Each row is a point on a landscape with many peaks, with its height.
A climber steps from a point to whichever of its 2 nearest points has the largest rise for the distance, and stops where none of them is higher. Distance is the straight distance between rows; heights are no part of it.
Q621 height 20.3: [148 137 135  67 101 107 109 105 126 165 127 123 127 129 117 129 154  88
 159 144 156 157 116  62 109 132]
Q666 height 18.4: [149 148 137  58 111 105 113  81 117 196 145 112 110 137 112 141 159  95
 184 151 140 149 136  85 106 123]
Q978 height 34.9: [116 116 108 184 154 132 144 155 146  77 113 129 124 127 147 121 103 172
  75 107 112 123 124 113 155 106]
Q434 height 25.7: [141 142 136  89 117 109 106 116 113 187 149 119 129 125 128 132 144 135
 155 125 135 141 161 158 127 147]
Q440 height 4.5: [130 114  91 130 121 134 136 133 162 110 118 130 139 117 134 131 104 141
 147 107 122 112 123  99 136 131]
Q104 height 17.9: [145 128 109 146 174 164 118 157 106 106 142 142 139 143 128 121 142 141
 179 102 100  88 146 129 133 113]
Q622 height 65.5: [133 134  83 193 186 150 144 162 149  71  96 155 126 126 121 112 128 156
 128  86 115 103 154 137 161  97]
Q850 height 55.6: [151 138 137  91 121 127 110 122 118 126 139 114 139 131 104 128 132 109
 165 128 143 124 122  95 110 142]
Q581 height 17.3: [180 125 103 104 154 175 135 139 111 145 147 124  80 143 104 120 135 118
 217 135  45  69 139 152 176 123]
Q911 height 15.5: [152 139  90 137 180 157 131 151 114 124 133 144 118 148 111 122 124 147
 192  77  63 101 145 139 141 114]
Q859 height 25.1: [136 116 115 149 127 144 117 151 114 137 134 155 149 122 129 134 113 121
 179 129 122 120 141 143 142 110]
Q129 height 59.3: [ 75 118 149 159  95 109 147 116 153 135 113 131 126 122 151 140 111 139
  41 159 159 152  91 151 118 153]
Q212 height 34.5: [136 100 116 121 141 120 114 139 137  69 120 120 116 129 127 126 122 124
 126 125 118 117 110  61 100 134]
Q14 height 13.1: [141 137  98 124 152 140 142 131 129 137 137 134 119 134 127 134 116 131
 201  90  83 116 129 134 132 119]
Q466 height 13.9: [ 72 136 153 136  70 107 143  81 153 167 121 121 100 122 137 143 133 131
  46 167 180 186  97 108 100 145]
Q145 height 7.4: [138 110  92 109 119 143 114 130 138 116 141 133 131 132 133 124 116 122
 180 112 107 108 128  78 112 129]
Q207 height 16.2: [160 134 134  61 120 135 116 116  99 167 156 101 130 125 103 132 160  94
 183 151 130 134 155  97 102 108]
Q13 height 32.3: [ 96 151 136 147 118 136 155 125 145 194 131 153 137 136 133 133  94 125
 154 118 104 110 144 209 166 158]
Q330 height 7.1: [137 149 143  92 109 106 128  98 107 219 143 124 104 122 120 150 138 119
 176 155 104 130 140 201 139 144]
Q944 height 16.8: [113 131 143 121  99 115 121 122 134 141 133 131 144 114 154 125 131 142
  86 132 157 154 123 126 127 137]
Q654 height 21.3: [132 118 116 164 152 147 119 151 120  97 127 143 142 131 142 120 121 134
 149 112 126 120 132 120 130 107]
Q68 height 22.7: [132 143 142  87 104 105 122  99 117 182 138 118 141 123 138 137 157 140
 127 128 160 161 142 123 112 137]
Q841 height 41.3: [104 122 117 169 139 122 158 150 153 109 118 157 138 119 142 149  97 139
 127 112 123 131 103 126 158 134]
Q792 height 22.5: [171 134 116  95 141 142 117 121 106 156 167 127 116 142 122 117 144 134
 201 123  96  93 147 160 133 127]
Q114 height 39.5: [ 95 144 172 128 104  97 147 117 136 181 128 125 154 128 128 142 120 113
 112 136 156 157 145 173 136 156]
Q549 height 42.5: [151 132 119  95 162 175 115 150 104 101 147 118 140 138  94 114 119  93
 179 116  91  79 158 101 105 123]
Q562 height 41.5: [ 61 117 125 193 127 135 173 146 169 135 102 167 130 125 145 142  95 136
  97 118 127 133 116 170 128 153]
Q263 height 34.8: [ 86 135 121 174 127 131 154 135 151 139 120 147 141 134 144 145  94 128
 132 118 144 128 130 187 141 139]
Q472 height 33.5: [150 110 140  99 119 163 114 125 109  58 131  98 129 140 116  94 156 101
  81 139 133 116 105  59  71 121]
Q983 height 19.5: [103 109 145 165 102 107 126 101 147  99 108 108  95 130 156 130 126 145
  58 145 125 143  50 105 123 143]
Q867 height 29.0: [138 122 108 141 134 148 144 147 126 175 124 150 136 126 129 142 105 121
 181 121  88 122 142 172 169 121]
Q999 height 31.2: [125 163 141  68 102  95 122  80 133 214 133 130 122 132 101 152 162 109
 142 147 178 186 133 134 128 140]
Q805 height 27.7: [136  97 115 185 148 137 116 148 132  29 113 115  95 122 135 111 120 140
  55 145 109 112  99 117 142  93]
Q533 height 10.4: [151 108 112 112 122 155 115 137 118 111 148 129 143 133 137 110 141 145
 145 121 129 111 129  96  99 114]
Q796 height 17.8: [123 112 157 151  91 107 113 101 124 105 109  90 109 119 136 122 140 130
  49 154 148 163  75 110 117 130]
Q146 height 58.2: [147 141  85 180 211 176 151 159 140  76 107 158 120 134 107 111 135 135
 144  71 109 111 181 128 183  86]
Q963 height 50.9: [106 119 167 152 101 102 149 119 132 117 106 126 141 125 140 133 131 141
  51 143 170 148 120 164 125 149]
Q285 height 33.6: [132 129 124 126 134 125 134 132 116 148 127 134 154 124 148 143 115 141
 140 107 125 127 149 185 139 133]
Q577 height 22.3: [146 128 154 109  99 115 111 104 116 101 113  86 117 120 130 112 164 116
  58 148 157 163  86  76 105 124]
Q943 height 57.4: [142 128 103 177 186 153 126 172 130  62 115 141 135 134 109 102 139 133
 141  90 104  88 151 121 132 101]
Q882 height 17.1: [ 76 137 156 121  83 104 142  90 156 184 131 141 123 129 141 144 122 143
  85 145 181 168 123 132 105 153]
Q612 height 33.1: [117 156 132  73 101  92 129  97 138 217 143 128 122 125 122 148 143  99
 160 151 140 160 129 157 131 144]
Q85 height 20.1: [116 132 151 101  85 112 125  93 140 169 115 130 135 117 142 134 161 136
  95 135 184 175 123 118 105 139]
Q764 height 14.0: [145 140 134  76 122 127  98 114 102 155 151 102 139 107 112 129 174 105
 146 152 160 161 151 111 106 113]
Q230 height 39.0: [120 122 126 150 132 105 142 141 138 113 101 131 156 117 137 136 115 141
 108 108 127 132 148 165 127 124]
Q726 height 40.7: [122 123 125 107 106  93 113 124 141 124 107 142 128 124 119 138 109 120
 126 130 145 135  97  89 113 149]
Q495 height 41.4: [ 66 139 156 152 100 116 162 104 162 165 134 147 127 133 155 150  91 124
 121 139 155 137 109 137 132 162]
Q574 height 50.3: [134 115  92 160 184 157 132 153 148  59 112 139 110 125 106 108 123 132
 160  92 105 103 151  84 129 118]
Q506 height 68.3: [143 131 142 116 136 124  94 136 103  97 135 115 143 121 120 113 143 121
 120 134 152 136 147 112  97 115]
Q87 height 36.4: [105 150 131  88  98  89 144 109 146 202 140 148 124 130 134 155 106 115
 152 136 137 142 122 150 133 165]
Q149 height 47.4: [132 118 151 153 113 106 116 135 113  97 119 118 141 125 147 124 147 155
  43 147 162 143 112 138 124 119]
Q265 height 50.6: [142 123 111 170 183 160 125 174 112  40 119 144 135 148 120  89 144 145
 100 109 109  85 140 101 117  92]
Q180 height 37.9: [155 129 107  77 158 163 121 127 114 130 139 118 124 127 113 128 114 102
 197 119  67  89 153 118 139 125]
Q696 height 4.0: [168 130 129  93 121 125 117 121 102 192 160 109  81 131 113 140 137 110
 203 152  58  96 128 160 163 132]
Q404 height 27.3: [147 117 141  92 113 136 108 126 122  94 138 106 127 130 125 103 151 118
  93 142 157 145  94  59 100 123]
Q313 height 13.6: [129 113 118 116 103 139 115 136 124 129 133 117 154 118 151 121 142 144
 108 123 151 132 121 111 117 120]
Q904 height 13.7: [115 123 160 169  91 103 113  93 130 109 114  85  90 121 124 126 158 144
   4 178 143 157  67 138 121 129]
Q591 height 24.8: [111  99 117 172 113 127 123 116 148  77 110 110  97 122 158 120 113 159
  62 133 108 128  77 104 123 124]
Q702 height 29.4: [147 122 130 104 139 114 105 140 106 144 147 135 152 136 136 129 144 148
 137 116 133 125 164 158 124 131]
Q901 height 22.8: [137 112 127  85  94 123 104 117 127 134 125 112 135 123 136 128 165 107
 129 144 161 159 106  71 106 124]
Q582 height 33.7: [111 125 112 154 142 139 163 144 143 148 130 151 142 128 138 159 102 138
 170 109 109 123 126 133 175 127]
Q755 height 47.9: [125 132 132 101 113  94 123 119 136 150 131 125 128 132 123 142 110 104
 167 135 147 147 125 107 128 151]
Q475 height 52.2: [118 128 132 147 130 118 142 144 130  99 124 129 141 120 139 142 103 135
  88 128 143 136  87 126 138 129]
Q825 height 36.0: [ 91 142 159 128 109 108 151 123 141 199 124 136 143 134 130 146 115 112
 142 134 125 135 148 200 143 170]
Q953 height 19.6: [172 129  95 118 152 150 132 132 120 160 143 136 101 138 114 129 128 139
 206 117  72  86 146 187 167 129]
Q797 height 42.2: [135 110 130 153 147 137 131 145 120  68 131 121 134 132 152 125 121 146
  86 121 123 124 106 103 132 111]
Q386 height 25.8: [163 137 128  89 142 134 106 134  85 142 147 141 140 132 127 115 152 130
 166 128 116 105 161 153 116 119]
Q106 height 41.6: [110 138 122 119 121 100 144 129 145 168 124 143 131 123 121 148  87 120
 157 116 124 138 123 142 142 146]
Q183 height 53.1: [156 130  91 166 195 158 160 172 136 105 122 146 126 133 106 122 129 139
 173  79  90 103 178 133 182 100]
Q925 height 11.7: [ 46 141 171 133  84 123 155  93 164 172 115 140 117 133 133 151 133 117
  38 171 180 170  90 132 101 169]
Q370 height 49.6: [ 60 127 145 169 107 122 157 126 161 138 114 149 134 120 145 150  95 141
  82 140 148 132 108 150 128 159]
Q123 height 5.6: [169 130 138  81 111 119 120 116  96 202 151 123  99 131 109 144 145 110
 187 162 104 125 135 170 155 141]
Q297 height 42.4: [123 106 104 157 156 140 121 148 151  55 106 119 110 115 122 115 108 132
 121 105 108 119 119  75 120 119]
Q872 height 47.3: [158 111 121 157 151 152 114 152 106  35 123 118 133 137 123  90 138 150
  73 140 131  73 143  96 107  79]
Q165 height 8.8: [126 153 134 110 121 115 135 102 128 191 136 127 109 127 130 136 111 116
 192 133  96 119 131 203 148 143]
Q578 height 29.8: [102 121 115 190 118 129 131 132 153  89 103 123 124 125 152 120 101 168
  64 116 119 123 100 132 141 129]
Q380 height 47.1: [157 121 111 116 166 161 105 159  96  76 145 131 147 141 112 103 144 124
 132 130 121  77 178 128  93 100]
Q803 height 56.2: [151 123 130 146 144 141 101 153 101  66 129 131 141 126 119 107 132 131
 107 140 136 103 155 114 107  96]
Q627 height 33.8: [143 110 126 150 134 121 118 136 115  46 129 104 111 129 127 108 130 153
  48 144 122 115  91 108 122 115]
Q820 height 56.9: [128 144 158 135 122 114 106 119 108 131 136 125 146 108 135 122 124 131
 139 140 156 146 151 137 120 111]
Q846 height 10.6: [132 150 123 103 147 117 128 117 129 164 146 129 111 123 136 136 106 120
 196 112  82 119 134 166 147 131]
Q603 height 48.5: [148 128 132  87 139 153 108 131 106 111 146 113 137 146 101 111 122  93
 168 127 114 110 140  81 102 135]
Q989 height 57.1: [145 119 151 139 118 111 102 127 112  76 122 107 140 116 125 109 145 130
  84 145 157 138 123 111 107 116]
Q153 height 56.8: [118 135  98 185 169 145 159 151 151 106 104 157 135 118 126 135 106 138
 141  87 118 118 148 153 179 109]
Q761 height 44.4: [104 126 154 150 122 103 146 135 130 136 116 133 160 128 140 135 118 128
  89 133 154 148 147 179 136 134]
Q536 height 29.5: [ 93 156 168  93  95  96 158  88 139 210 121 127 127 127 110 156 158 101
 108 150 192 199 135 136 126 143]
Q50 height 40.8: [148 118 137  94 135 166 121 139 114  75 129 111 141 142 116  91 128 101
 124 115 120 110 128  64  89 126]

For each start below, name the point where the climber stops.
Q925: Q129
Q165: Q475
Q145: Q129
Q466: Q129
Q792: Q129
Q983: Q475

For each start below, name every point that the climber comes to, in order.
Q123: Q330 Q165 Q846 Q14 Q911 Q104 Q654 Q859 Q867 Q582 Q841 Q475
Q953: Q792 Q386 Q702 Q285 Q230 Q761 Q963 Q129
Q696: Q792 Q386 Q702 Q285 Q230 Q761 Q963 Q129
Q764: Q68 Q434 Q702 Q285 Q230 Q761 Q963 Q129
Q13: Q825 Q114 Q761 Q963 Q129
